Each row is a point on a landscape with many valleys, with its height.
A ball rolls from a point to whichever of its 2 nearest points has the largest drop for the distance, and stops where none of them is lower. Distance is the straight distance between rows; heights are no part of it.
mim (h 3.11): [27,63,-32,65,-40,-61,-51,16,31,24,19,64,75,-16,16,-16,-52,12,-12,-43,7,-25,-9,12,-4,-17,15,21,13,23,37,-6,10]
ribu (h 5.40): [-69,3,16,-57,-28,76,20,20,5,-47,-13,-3,10,-19,-30,51,-5,-28,-11,8,3,-43,31,-43,16,20,-12,-12,-25,-52,-15,65,-3]
Dobak (h 4.13): [38,-46,-12,40,11,17,-13,15,-9,64,-55,-26,24,-5,-52,-57,41,2,-6,-20,-31,80,56,-12,62,-29,6,-4,19,43,-9,-6,28]
Gebe (h 1.92): [21,23,-21,-11,-2,-37,-47,-4,-27,-11,72,-36,-20,60,36,24,-39,56,-50,18,-16,25,-7,-2,35,-4,-43,-4,3,-28,60,11,39]
pofe (h 5.08): [14,-38,18,-45,55,28,16,-28,-22,-70,27,-21,-49,11,6,80,47,-8,-2,47,-4,-15,-24,-12,2,-34,-14,38,-32,-48,31,14,3]
lapo (h 5.06): [-57,-8,0,20,-28,24,9,-19,9,-44,-23,-20,-12,32,28,-20,-26,-7,34,5,29,21,-37,31,-35,33,19,-1,-4,23,-71,-35,-36]
Daz (h 1.61): [4,2,1,-31,8,29,36,-56,-8,-5,37,-75,-73,-40,16,12,25,10,9,39,2,27,-18,30,8,-6,-59,-4,30,-13,30,-32,-7]
favo (h 7.61): [-36,-16,-5,-43,-29,76,43,5,-7,41,-31,-32,-42,-17,23,-43,43,-37,36,15,-45,65,9,19,-5,24,-24,2,33,4,-68,-15,-48]
lufom (h 7.71): [-52,-17,-17,-34,-35,37,19,2,-4,12,-4,-17,-59,4,32,-55,-2,-23,19,-2,-29,40,-8,24,-40,52,-9,-5,15,11,-50,-21,-59]
sas (h 1.62): [20,16,-45,-6,-11,-58,-58,-5,-32,-20,78,-3,-47,55,38,-2,-41,56,-55,-4,-50,26,-7,10,-5,17,-22,1,-8,7,61,-14,19]
nom (h 4.72): [-2,-24,30,-20,55,41,28,3,-28,9,-2,-63,-38,-5,-45,21,62,13,6,40,17,-3,41,-14,46,-27,-15,-6,1,-16,36,27,14]
Taz (h 4.85): [-1,3,15,-50,32,33,19,-6,-17,-10,27,-58,-38,6,-23,48,38,21,-8,36,23,-26,25,-22,38,-18,-43,-13,0,-35,71,45,21]
fiti (h 2.78): [96,19,-18,-33,-1,-20,14,-21,27,48,-8,47,42,-104,-5,30,41,-27,-11,4,-9,-6,-2,-32,30,-59,-38,2,25,-9,88,3,25]
Mez (h 3.14): [-3,36,30,71,11,-19,-3,1,11,1,-11,-33,85,13,-15,21,-10,11,-3,18,71,-14,13,-5,40,-21,11,23,26,-20,-14,32,36]
Luda (h 7.31): [-40,2,-11,-24,-45,62,9,40,1,50,-25,-36,-9,-17,-39,-58,-9,4,6,-17,-19,7,67,-22,19,34,16,-49,1,26,-30,1,4]
Muda (h 5.15): [-5,24,-2,-57,-49,17,15,23,19,5,-8,8,17,-25,-50,41,-11,-21,-29,-5,-47,-23,38,-72,40,17,-23,-49,-7,-14,46,45,20]
dogal (h 4.56): [14,-29,7,7,41,13,-9,-18,-38,-8,6,-101,-56,54,9,-22,24,47,7,38,7,63,1,23,33,-13,-15,23,4,-3,-8,-31,14]
lagov (h 3.48): [8,57,-13,52,-61,-26,-12,4,47,21,-4,61,94,-29,12,-10,-35,-12,8,-34,-21,-19,2,-2,-2,-21,7,15,34,2,2,6,5]
bopu (h 3.17): [0,-32,16,29,12,56,21,-3,-1,32,-31,-45,-11,-14,-28,-42,36,1,15,13,8,44,23,15,18,-3,6,6,22,3,-32,-8,-1]
dus (h 5.12): [-5,-48,17,-27,32,28,-24,-18,-30,-84,16,-7,-13,74,15,54,16,5,-7,32,-30,21,-35,-20,23,-13,7,29,-42,-55,-18,28,-8]
Rera (h 4.78): [-42,-19,-14,9,-30,10,13,7,-7,-27,-20,4,-51,75,59,-42,-48,-23,36,8,11,17,-30,33,-52,40,18,17,-6,39,-78,-40,-57]
sopal (h 2.27): [-3,-48,6,13,23,17,34,-34,-8,31,-34,-30,-61,1,39,-40,38,-23,60,22,19,55,-35,58,-44,-5,-8,20,16,28,-72,-51,-57]
teve (h 6.33): [-90,31,-7,18,-59,1,33,-6,34,-69,-26,20,-22,19,42,-12,-74,-15,32,-15,59,-44,-32,25,-55,51,15,-23,-18,32,-86,-38,-45]
zifi (h 2.72): [-49,-33,31,-18,13,30,30,-14,-5,-46,-6,-8,-21,-2,-4,32,6,-24,11,19,20,-25,-35,14,-28,11,6,3,-27,-26,-50,6,-30]
Fudap (h 7.80): [-47,25,-44,-41,-75,54,17,-1,14,-6,16,-13,-39,-31,27,-33,0,-20,7,-19,-55,47,-4,19,-40,33,-40,-14,31,4,-18,-31,-44]
veze (h 7.43): [-57,-14,1,-45,-26,69,48,30,9,31,-44,-14,-18,-33,-29,-52,1,-37,18,-9,-1,5,32,-9,-18,40,5,-32,13,8,-47,9,-32]
vavu (h 6.67): [-77,19,-27,-42,-40,6,17,17,10,-26,-3,57,-69,21,61,-17,-64,-36,19,-18,0,-28,-36,13,-70,63,-6,-7,-14,31,-63,-28,-65]
tugi (h 5.44): [-90,6,5,-66,-30,60,38,6,11,-81,-3,20,-10,-5,-10,66,-26,-34,-11,11,11,-59,-2,-23,-3,27,-27,-21,-33,-56,-42,44,-23]
Basa (h 3.53): [-13,22,-13,-33,-33,43,2,-21,1,-8,27,-40,-2,-13,18,47,17,5,-18,27,-25,38,-3,-6,46,-4,-64,8,42,-57,30,39,5]
naka (h 6.81): [-47,15,-26,-42,-17,-16,5,36,-3,2,29,58,-79,15,37,-40,-44,-17,5,-33,-13,-37,-5,22,-83,63,-1,-8,-16,46,-8,-31,-54]
Tet (h 4.97): [-27,-6,-2,-61,37,56,33,0,-21,-58,33,-36,-48,16,-14,87,43,-16,-14,34,23,-48,13,-19,8,-39,-40,11,-33,-59,48,51,1]
bav (h 5.31): [-28,-28,17,46,7,-2,-15,34,-4,-25,-24,-14,20,52,-9,-22,-18,18,-5,-4,2,5,25,1,-19,31,60,5,-29,4,-64,2,14]
banaf (h 4.49): [1,44,16,47,-15,-36,-15,29,25,20,-1,25,47,-6,-26,-4,-48,17,-23,-17,31,-62,23,-35,8,7,25,-17,6,8,20,22,44]
Nov (h 3.87): [9,32,46,15,10,-16,30,12,31,4,-25,14,71,-43,-26,35,-17,-15,-3,0,82,-76,8,-20,3,-17,10,-15,5,-22,13,39,31]
viziz (h 5.55): [-46,-35,39,29,19,8,4,11,-16,-48,-31,-17,5,63,-5,5,-25,-8,20,7,48,-21,-9,5,-25,17,48,2,-47,-7,-90,19,-18]
ser (h 1.50): [59,-64,33,15,90,-14,-12,-14,-46,4,15,-22,-17,19,-33,25,55,21,-40,21,-16,34,6,-8,23,-42,26,17,-24,-5,38,11,42]
kup (h 4.01): [-42,10,2,34,-25,36,26,-42,23,-35,-8,-74,22,8,27,5,-19,11,31,26,44,16,-12,9,27,-15,-34,24,48,-31,-51,7,-7]
doret (h 7.01): [-29,-33,-7,-40,-12,1,-10,66,-28,42,-17,60,-34,51,2,-47,-13,-34,-21,-17,-68,21,15,-3,-46,66,40,-11,-31,25,-29,11,-36]
Mepin (h 3.34): [-3,43,-12,-31,-23,25,-2,3,-18,20,33,-34,50,11,1,39,19,15,-16,34,-6,34,24,-26,88,-7,-56,9,35,-50,39,49,24]
vak (h 8.04): [-12,-11,23,-11,-40,37,19,1,39,-20,-46,38,68,-68,-34,12,23,-38,17,-9,-8,-25,3,-24,-2,-12,22,-3,7,-32,-23,33,-3]
Sipen (h 7.52): [-55,-34,7,-77,-29,66,39,14,-3,11,-33,6,-26,-41,-6,-6,41,-55,23,4,-27,27,8,-1,-17,41,-17,-20,12,-26,-54,-5,-46]
Vigur (h 8.19): [19,-56,33,-25,14,12,5,36,8,2,-60,77,44,-38,-55,29,25,-64,-2,-16,-28,-28,9,-47,-14,-7,54,-10,-42,-21,-24,18,-1]
mep (h 5.27): [-53,21,-3,-76,-49,57,11,29,0,-36,12,11,-6,-13,-46,52,-11,-10,-39,5,-37,-33,47,-58,31,26,-23,-58,-29,-39,23,69,17]
zit (h 1.11): [35,-30,22,-5,59,-19,-11,-1,-36,-17,5,-4,4,14,-38,48,36,17,-34,21,0,-11,1,-27,20,-23,15,16,-22,-26,60,32,48]
fet (h 1.85): [73,-50,14,35,90,-65,-41,-19,-45,15,28,-4,-14,25,-23,-1,30,40,-47,13,-10,27,10,15,12,-45,35,8,-16,24,62,-3,48]
dav (h 4.98): [0,-40,-19,-34,7,1,-32,-22,-38,-59,28,-9,-44,66,38,41,-13,0,-20,31,-42,51,-57,7,9,-3,-2,24,-32,-31,-19,-20,-13]
silob (h 1.86): [63,-16,-5,69,49,-31,-23,-47,-1,32,17,-16,4,-8,13,-26,39,34,18,5,8,47,-11,42,-1,-48,12,33,22,20,19,-46,13]
tera (h 4.73): [19,-45,65,25,85,27,42,-17,-4,-28,-25,-13,9,-38,-41,45,79,-17,45,28,79,-55,-6,-5,-15,-48,37,11,-23,-16,1,33,9]
begu (h 4.87): [-15,-3,-26,22,-21,-27,-56,34,10,-5,-3,48,19,38,1,-38,-23,16,-21,-39,-57,13,3,9,-26,26,39,17,-33,30,-17,-14,1]
moted (h 5.18): [-14,-52,28,-35,58,37,9,-24,-38,-93,5,-11,-39,64,14,90,43,-30,5,46,-3,-6,-43,-11,-1,-45,9,42,-69,-57,-14,13,-21]
Nulat (h 3.57): [-31,-9,16,14,-18,65,26,-27,14,-4,-16,-82,1,-22,0,-34,23,-1,33,24,25,40,1,16,12,6,-20,15,39,-13,-49,-14,-25]
giruz (h 1.12): [4,-32,-13,-18,15,-10,-2,-37,-35,-18,4,-8,-69,53,59,-19,-1,-15,27,18,-11,75,-65,37,-26,-6,-6,35,-9,22,-35,-63,-41]
Bedi (h 1.34): [56,8,15,28,29,-14,11,-30,0,86,-6,-53,-26,-52,-33,-61,33,33,11,11,26,17,38,16,22,-40,-9,-11,48,37,56,-28,17]
fav (h 1.75): [-3,-59,20,2,32,2,32,-37,-20,8,-20,-10,-52,45,46,-3,30,-35,49,32,5,49,-54,34,-37,1,9,21,-15,13,-61,-24,-55]
letuv (h 2.29): [19,-24,27,-48,3,52,46,-22,10,28,-25,-19,-34,-83,-24,2,81,-25,37,15,-1,17,22,-8,15,-23,-48,-8,19,-3,44,-3,5]
mutad (h 3.62): [49,-42,25,9,38,-16,13,-60,8,-2,1,22,-9,-39,20,12,49,-15,43,13,11,18,-55,49,-51,-32,13,18,-22,-2,-24,-44,-23]
kana (h 3.73): [-35,2,-6,-48,-21,57,22,-32,-4,-44,10,-47,-20,-8,10,31,15,-4,0,24,-12,17,-11,0,18,5,-37,9,14,-47,1,22,-25]
pafe (h 1.77): [29,70,-27,-27,-47,-28,10,6,11,56,39,-6,11,-54,-8,-9,-17,14,-13,1,1,-21,25,-9,29,13,-45,-37,49,15,72,-1,17]
bimiv (h 3.74): [17,-66,18,19,47,-36,-34,42,-35,44,-32,55,6,48,-23,-21,26,-14,-25,-14,-56,44,4,6,-18,18,53,8,-44,28,-25,3,4]
bunu (h 3.80): [-60,-28,54,19,51,63,44,-1,-11,-41,-42,-62,-2,18,-37,-4,4,0,35,21,87,-51,15,9,-18,-2,28,-21,-30,-17,-79,35,-18]
zuzad (h 3.42): [59,20,-10,36,12,-74,-33,11,-9,43,13,31,98,6,-1,31,-11,5,-59,3,-10,33,-1,-20,53,-36,-7,16,29,-15,63,21,51]
Kifis (h 6.92): [-47,2,-14,-31,-22,-8,-8,64,-6,21,-4,53,-55,39,7,-49,-30,-13,10,-27,-35,-22,17,14,-60,68,20,-14,-21,32,-31,-1,-33]
zapi (h 2.75): [8,-40,8,-7,34,15,29,-12,-13,38,-4,-30,-51,-16,5,-51,46,-4,35,16,-14,60,-9,40,-6,2,-13,5,27,15,-36,-36,-26]
Gufi (h 7.11): [-38,-11,-20,-35,-45,25,-24,67,-27,25,-14,24,-15,35,-24,-38,-7,-8,-36,-20,-82,38,33,-32,-1,50,25,-41,-24,6,-21,29,-5]
dosu (h 5.09): [-29,-7,-10,55,-12,-26,-50,20,1,-18,-2,1,27,46,2,-26,-33,42,-13,-19,-20,19,2,5,-2,29,39,21,-9,0,-20,2,35]
zok (h 4.46): [12,-52,68,45,102,14,50,-31,-26,-35,-21,-57,-23,3,-19,40,67,-6,54,33,98,-35,-17,28,-27,-53,41,24,-30,-2,-36,5,-22]
Nibos (h 2.02): [89,-43,-15,28,18,-28,6,40,11,66,-64,15,37,-27,-52,-37,22,-12,-14,-44,-47,9,55,-39,43,-51,7,-43,-18,48,17,-10,28]
tum (h 5.02): [-54,64,-27,-18,-66,-6,-22,12,23,-58,31,9,-22,19,34,15,-73,22,-22,-8,2,-35,-4,-9,-12,55,-31,-17,-2,-9,-12,-4,10]
lela (h 3.13): [34,17,-20,49,2,-72,-68,24,-5,15,19,47,79,43,2,22,-40,24,-59,-32,-39,17,11,-19,39,-11,15,10,4,5,47,23,47]
bune (h 2.08): [-28,11,29,-6,0,-16,-18,-22,17,-104,20,29,31,29,-2,102,-30,1,-35,26,27,-62,-36,-29,-20,-10,17,27,-45,-50,-12,45,7]
mifi (h 3.83): [-13,90,-30,33,-87,-30,-22,10,37,25,19,31,107,-12,47,7,-38,4,-3,-25,7,15,-3,2,23,6,-25,30,51,-16,-8,3,5]
favi (h 5.87): [-51,63,-28,60,-77,25,-10,30,53,11,-27,23,53,-20,9,-44,-53,10,17,-52,23,-24,26,12,-3,25,10,3,36,31,-19,-11,5]
Difi (h 5.36): [-72,20,-10,38,-64,23,5,-21,39,-62,-24,-23,30,19,29,-2,-49,9,17,-6,22,-7,-19,10,-9,35,9,13,6,-6,-76,-13,-10]
kesi (h 1.97): [0,-14,11,-51,13,66,48,-42,-4,27,3,-76,-76,-57,-10,-10,73,5,24,34,5,34,24,15,26,-11,-56,-4,38,-10,30,-15,3]
nune (h 2.56): [74,-31,-17,23,9,-42,-18,38,18,38,-53,62,60,-22,-39,-33,-5,-19,-23,-69,-64,-18,29,-45,19,-33,32,-25,-29,44,24,-15,13]
nifuf (h 2.39): [-46,-18,37,-21,6,2,21,-13,8,-86,4,-3,-1,17,-15,68,-18,-17,2,20,44,-73,-34,-2,-36,-1,19,2,-32,-37,-21,34,-14]
Duba (h 3.08): [93,47,-17,-4,-3,-61,1,-10,32,60,22,58,85,-77,23,25,17,-27,-7,-7,21,-15,-28,-13,25,-44,-23,11,41,-26,66,-5,24]
tadog (h 3.44): [-64,-14,25,-13,39,67,53,-5,-10,-47,-21,-84,-44,34,-9,5,-25,5,28,29,82,-28,13,9,1,7,-12,-12,-21,-20,-69,19,-21]
dipi (h 3.78): [33,-46,-10,39,16,5,-12,-1,-2,45,-44,19,40,-16,-18,-43,39,-12,2,-23,-57,73,5,1,23,-31,34,9,-6,22,-13,-16,6]
bovi (h 4.59): [-45,40,-19,-8,-44,10,-4,-51,0,-81,16,-58,-36,53,55,30,-79,24,2,28,51,6,-40,13,27,5,-46,18,22,-27,-20,-21,-5]
Bomin (h 2.70): [4,38,23,49,20,-13,0,42,-7,36,15,-54,49,36,-17,3,-33,29,-14,13,79,-25,39,-21,57,-3,0,-1,27,-19,0,48,47]
Zepeg (h 2.46): [59,24,8,-44,10,-22,28,-3,9,43,1,1,21,-76,-29,27,30,-22,-1,5,26,-46,24,-37,23,-32,-31,-24,21,-4,92,19,25]
nireg (h 6.13): [-77,35,3,-1,-36,-5,24,-39,30,-83,-13,3,-30,-10,25,40,-69,-10,13,-4,62,-44,-42,8,-43,37,-21,-20,-6,-13,-59,-16,-32]
Dasav (h 2.77): [51,49,-40,42,-7,-77,-44,-10,22,32,40,52,46,-27,16,-27,-33,35,-10,-41,13,-32,-4,32,1,-18,-3,12,26,37,72,-25,14]
gako (h 3.46): [15,-36,-8,8,15,-10,-18,38,-18,54,-25,47,7,11,-9,-57,33,-19,-5,-46,-72,47,14,11,-5,-5,37,5,-15,45,-26,-17,-11]
gezu (h 5.61): [-80,52,-6,39,-82,34,-4,14,50,-36,-21,-1,46,-2,18,-20,-56,14,-6,-22,29,-28,13,-7,-2,51,10,-8,24,-9,-66,4,10]
luniz (h 1.42): [105,-25,6,29,40,-13,15,15,15,71,-67,-13,35,-50,-49,-20,47,-6,12,-18,-12,14,45,-48,53,-56,-10,-13,9,36,39,-16,42]
Bub (h 2.62): [7,-26,23,-33,3,34,45,-22,17,24,-34,8,-4,-109,-25,-19,55,-43,40,12,14,-11,-4,10,-19,-13,-3,-9,10,-5,-1,-15,-15]
Sav (h 2.71): [47,36,-8,-15,49,-35,-13,26,-50,36,43,-19,58,55,-22,52,21,32,-57,18,6,14,35,-45,90,-32,-28,-17,-4,-14,81,61,65]
Lasav (h 4.17): [-14,11,-24,-35,-13,33,-12,-6,-21,-2,40,-77,-63,28,0,-13,2,56,-17,31,-18,39,29,-5,33,17,-34,-23,15,-14,24,13,13]
vif (h 8.11): [21,-39,31,-2,11,20,6,-3,14,-3,-46,30,66,-44,-38,18,31,-36,9,-24,-15,-9,-7,-36,2,-24,25,-1,-18,-18,-7,26,8]
Pup (h 4.79): [2,-29,3,-10,28,18,-18,-27,-20,-26,10,-48,-36,45,8,5,14,24,-4,28,-29,45,-31,3,8,-4,-7,16,-9,-26,-7,-26,3]
gog (h 4.65): [9,-9,-25,33,2,-27,-37,24,6,18,6,78,11,5,12,-53,-15,-1,10,-45,-31,-16,-11,25,-59,17,58,18,-18,31,-19,-33,-23]
Zanor (h 1.74): [9,6,-27,4,-12,-1,-10,-51,-3,-9,27,-16,-45,5,49,-27,7,12,20,10,-33,43,-46,39,-28,-3,-17,32,28,14,-7,-59,-37]
Dolif (h 4.57): [15,-40,10,-25,33,64,34,11,-35,34,-28,-61,-36,-27,-60,-4,79,-3,13,28,-10,34,68,-20,58,-18,-16,-23,-1,-2,25,22,14]
Fefa (h 2.90): [24,-21,-34,47,31,-36,-39,-26,-5,-16,8,27,-18,31,71,-44,9,19,49,-48,-21,41,-47,69,-43,4,35,52,-5,67,-26,-79,-53]
Koge (h 2.28): [18,50,-3,45,5,-21,9,20,-11,65,8,-60,41,11,-11,-17,-10,33,1,8,67,5,30,-8,60,-17,-25,-9,51,4,43,15,50]
ruk (h 4.36): [32,-28,3,10,15,34,23,16,-5,65,-49,-52,4,-12,-65,-27,50,-4,-3,6,-33,69,69,-24,69,-19,-16,-19,20,22,22,3,22]
Lunan (h 2.51): [45,45,-6,-22,23,-39,-12,13,-37,49,54,-26,17,26,-15,35,2,28,-24,34,11,0,36,-22,77,-5,-38,-27,19,-11,94,43,66]
rumeb (h 1.78): [1,-6,15,-9,2,-30,-35,-28,-10,-82,28,16,29,51,15,68,-30,10,-37,19,-15,-12,-62,-30,-1,6,22,21,-31,-57,10,13,4]
Ber (h 4.74): [37,26,-11,8,-41,-43,-16,34,22,38,-12,47,51,-13,-33,1,-40,-3,-40,-27,-17,-39,18,-58,30,-8,1,-31,-8,8,39,11,35]
tapi (h 1.30): [-23,84,-39,-38,-76,-17,12,2,27,11,53,25,-16,-60,21,6,-28,3,-25,-12,-8,-25,15,-10,1,36,-59,-29,34,0,63,-1,1]
vodof (h 1.13): [6,-7,-9,-18,-13,18,9,-50,13,10,23,-23,-30,-58,14,-19,22,6,11,20,-22,38,-19,25,-11,-5,-33,10,37,-7,20,-33,-12]
ker (h 4.42): [46,-8,-7,-15,36,-53,-20,29,0,44,-2,83,-13,-24,-4,-51,12,-19,19,-38,-26,-35,-8,28,-59,6,56,2,-41,44,7,-36,-22]
pef (h 4.21): [26,12,27,37,-6,-20,5,5,28,26,-35,24,57,-32,-41,-8,-21,-9,5,-19,31,-56,13,-24,-3,-21,37,-18,8,6,8,3,28]
kiv (h 5.97): [-66,15,24,15,15,13,32,-31,9,-95,-18,-16,-26,17,8,35,-60,-18,28,20,91,-64,-48,0,-40,15,1,-18,-28,-5,-73,-8,-29]
nefuv (h 6.51): [-88,26,-35,2,-38,11,30,-4,13,-48,-11,33,-55,7,60,-33,-54,-19,54,-29,42,-33,-38,33,-69,56,1,-8,3,54,-77,-52,-75]
gab (h 0.69): [89,-7,5,38,46,-17,14,-25,24,68,-25,-10,19,-57,-42,-25,35,2,8,-2,23,-1,13,6,22,-60,2,-9,27,28,47,-9,41]
sobu (h 5.75): [-60,-6,46,48,10,-15,9,-7,-3,-81,-35,-21,-8,64,5,23,-58,1,34,9,84,-44,-31,22,-43,22,47,-2,-51,13,-97,-11,-23]
tolo (h 7.95): [-35,17,3,-29,-52,39,30,-35,31,-26,-16,22,24,-62,-10,24,12,-34,10,-2,-5,-10,-18,-1,-17,-7,-20,-8,27,-32,-9,10,-18]
bab (h 5.20): [-51,40,-1,-14,-63,1,-5,-24,37,-52,30,12,14,-8,31,47,-40,4,-22,5,-1,-21,-29,-9,-6,13,-34,9,7,-38,0,14,-3]
dag (h 2.21): [67,-11,3,48,59,-86,-38,3,-22,14,37,21,12,19,-25,-6,1,40,-60,4,2,-23,1,-4,-13,-23,42,-2,-17,32,56,-3,54]
gogir (h 3.07): [41,-29,-32,17,-11,-22,-33,45,3,49,-51,73,46,-1,-22,-62,-8,-36,-4,-87,-93,14,20,-14,2,-13,45,-7,-25,51,-15,-21,-14]
kifod (h 4.34): [9,-2,-13,7,11,14,-12,-21,-18,21,29,-81,-32,28,-8,-24,20,47,-6,37,0,52,21,18,52,-6,-32,-4,32,-13,18,-1,19]
bopi (h 3.86): [67,-46,13,-2,54,-30,-12,-37,-25,18,17,35,-33,-24,15,-4,51,5,4,12,-10,18,-44,33,-40,-15,22,8,-18,7,14,-31,4]
Sema (h 4.51): [-34,-26,-24,13,-1,-6,-14,35,-24,13,-12,21,-50,87,60,-56,-21,-16,38,-21,-24,32,-18,32,-59,53,29,26,4,52,-54,-30,-54]
Muful (h 7.88): [-41,26,-10,-59,-69,50,19,-16,25,-11,-4,14,-13,-72,5,-9,6,-30,6,-10,-48,7,-13,-5,-26,22,-36,-15,31,-16,-12,-18,-30]
beral (h 2.24): [27,38,-7,17,20,-43,-25,15,-26,18,60,-38,25,46,7,26,-22,45,-43,35,23,-3,21,-13,47,-4,-34,7,18,-31,54,29,50]
Sel (h 2.36): [41,-21,-26,61,33,-34,-29,-34,-4,10,19,8,-4,17,28,-29,18,31,30,-11,-15,47,-38,56,-30,-21,25,38,2,33,-9,-54,-5]
vos (h 4.04): [85,-52,5,-12,69,-24,-7,-11,-8,60,-1,49,-32,-43,4,-41,62,-19,9,-4,-30,23,-10,36,-40,-26,18,3,-36,36,20,-37,-7]
Pem (h 1.33): [53,-16,23,46,46,-23,-4,-30,14,30,-10,-9,12,-33,-12,-19,43,19,13,13,43,10,-4,26,-4,-35,11,11,23,14,20,-18,25]
dos (h 2.14): [48,68,0,-27,-23,-36,30,10,6,68,33,9,32,-78,-2,15,8,-13,-12,13,34,-37,2,-28,28,-20,-45,-28,51,-6,89,7,27]
Zegu (h 3.33): [54,-12,12,14,30,-22,16,-53,27,24,-6,22,0,-69,27,-38,47,-6,72,-3,31,-8,-42,65,-49,-26,17,-1,-18,12,-16,-56,-27]
doz (h 3.39): [60,43,-5,36,-18,-69,-8,3,3,61,14,34,101,-30,15,15,-13,-13,-12,-12,21,-2,-11,-22,52,-32,-10,12,41,-10,53,13,37]
bubov (h 4.96): [28,28,-11,-37,-68,-9,2,46,38,28,-13,46,50,-47,-46,21,-30,-36,-39,-38,-46,-49,38,-78,24,7,-10,-47,-4,8,40,19,14]
gufus (h 2.52): [45,-19,-12,57,46,-70,-67,6,-18,8,32,40,23,35,-13,-14,-17,41,-45,-23,-36,19,-3,20,-12,-21,33,19,-14,30,35,-3,29]
naben (h 0.80): [-26,77,-58,-22,-75,-28,-33,6,19,-8,64,29,-30,-17,38,1,-50,25,-25,-29,-33,-16,4,6,-14,26,-37,-2,20,10,56,-13,-9]
gul (h 7.19): [-39,4,-24,-22,-62,51,-19,48,6,20,-36,-3,29,9,-37,-29,-21,-12,-22,-33,-65,20,50,-44,20,39,15,-46,-13,5,-19,25,3]
Kalim (h 1.82): [3,39,-38,4,-27,-46,-44,2,7,-23,45,49,-35,2,38,-20,-49,27,-3,-49,-24,-31,-13,12,-43,18,8,26,3,44,29,-51,-25]
vofe (h 4.35): [-37,26,4,5,-16,22,26,-46,5,-60,19,-68,-15,15,22,30,-41,24,16,36,63,-17,-26,15,10,-4,-29,6,10,-26,-17,6,-7]
pirun (h 2.98): [43,-12,12,-5,30,-3,38,-32,36,36,-28,32,-7,-105,-10,-39,53,-32,54,-2,37,-40,-8,35,-38,-23,17,-29,-6,26,0,-30,-16]
bisap (h 2.93): [4,25,-4,-15,7,-13,-24,33,-20,6,15,-15,47,61,-22,46,6,30,-52,13,-21,10,51,-53,73,8,-16,-5,-14,-38,46,68,57]
givov (h 4.16): [-15,-43,68,29,77,22,41,-9,-30,-26,-23,-63,-41,32,-21,-5,15,9,40,38,88,-37,4,21,-23,-16,30,1,-23,-4,-42,6,-12]
Bekap (h 4.83): [-50,67,-48,-12,-70,-11,-13,-20,17,-67,33,-24,-54,42,61,20,-84,27,-13,3,18,-22,-23,8,8,27,-48,-11,10,-3,6,-25,-18]
mukaz (h 2.83): [62,-14,-11,68,26,-82,-62,-6,2,9,6,65,78,19,-9,4,-12,18,-49,-32,-37,12,-11,6,17,-39,38,19,-7,13,41,5,33]
tugor (h 1.49): [27,-4,17,-6,29,-24,-38,-8,-20,-59,36,-1,4,43,-9,60,-7,29,-39,21,-18,-13,-24,-16,7,-5,22,17,-25,-29,18,31,45]
mebe (h 4.25): [-22,-41,4,23,12,-26,-17,36,-9,16,-17,53,-26,59,39,-33,-19,-22,24,-10,-25,10,-26,17,-71,50,49,17,-25,27,-62,-7,-32]
Relo (h 8.26): [-20,-49,35,-43,6,23,5,60,-20,-7,-32,55,11,-2,-59,39,9,-62,-24,-15,-30,-33,21,-48,-17,27,40,-17,-69,-25,-15,53,-2]
rila (h 2.33): [45,55,-31,45,-8,-71,-53,12,16,-7,44,58,4,-11,30,-35,-45,52,2,-63,17,-59,-6,34,-50,2,18,34,4,60,45,-40,6]
nef (h 1.35): [-24,68,-44,-21,-49,-9,-33,31,9,-8,53,32,-49,-5,41,-37,-45,43,2,-57,-35,-13,16,16,-23,40,-13,8,14,49,26,-42,-20]
gofo (h 4.00): [6,-69,27,0,46,-32,-15,38,-27,23,-32,49,-13,67,6,-17,7,-27,1,11,-27,8,4,10,-59,37,60,1,-34,3,-64,24,-24]
paded (h 3.52): [-8,34,57,64,8,-14,16,-7,32,-6,-19,1,86,-18,-9,54,-10,-3,13,11,94,-48,-4,-5,19,-32,10,5,19,-30,-23,40,6]
Bugi (h 1.83): [33,31,7,47,18,-14,17,11,-5,70,8,-65,-10,-16,-41,-56,7,34,16,11,61,-11,44,-3,25,-25,-19,-24,51,32,42,-4,42]
tekig (h 3.97): [-44,8,-21,-27,-20,28,8,-9,-10,-24,35,-58,-51,3,10,-23,-11,20,-14,14,-12,18,0,13,6,28,-32,-9,7,-8,-4,-12,-12]
Sugek (h 4.22): [62,-39,-7,-21,56,-35,-24,33,-12,84,-18,79,-36,-8,19,-57,45,-28,24,-24,-49,25,-8,42,-55,-9,40,15,-22,54,-4,-25,-31]
dobir (h 5.33): [-60,30,12,-51,-34,41,23,-14,27,-81,16,11,2,-10,13,84,-21,-7,-22,10,1,-48,-32,-19,3,8,-41,-1,-1,-57,-8,42,-10]
Letuz (h 3.06): [-60,-30,29,-29,20,60,54,-16,-6,-30,-34,-45,-42,10,9,6,9,-42,35,22,41,3,-5,12,-24,11,2,-7,-5,-14,-80,20,-51]
lizu (h 1.27): [18,47,-54,-12,-36,-32,-61,10,-10,2,70,38,-20,13,28,1,-36,38,-50,-36,-62,4,7,7,0,20,-21,4,3,17,69,-18,14]
muba (h 3.12): [4,-14,-11,-24,3,9,-15,23,-14,-3,11,-14,45,24,-12,70,22,14,-29,9,-39,27,35,-40,77,-12,-25,17,7,-41,44,59,27]

Where does a ball stop that starts at each point below?
gezu => gako
pofe => gako
tera => zit
Fudap => vodof
Kifis => vodof
ribu => gab
gog => vodof
zok => zit
zuzad => zit
favi => naben
dus => naben
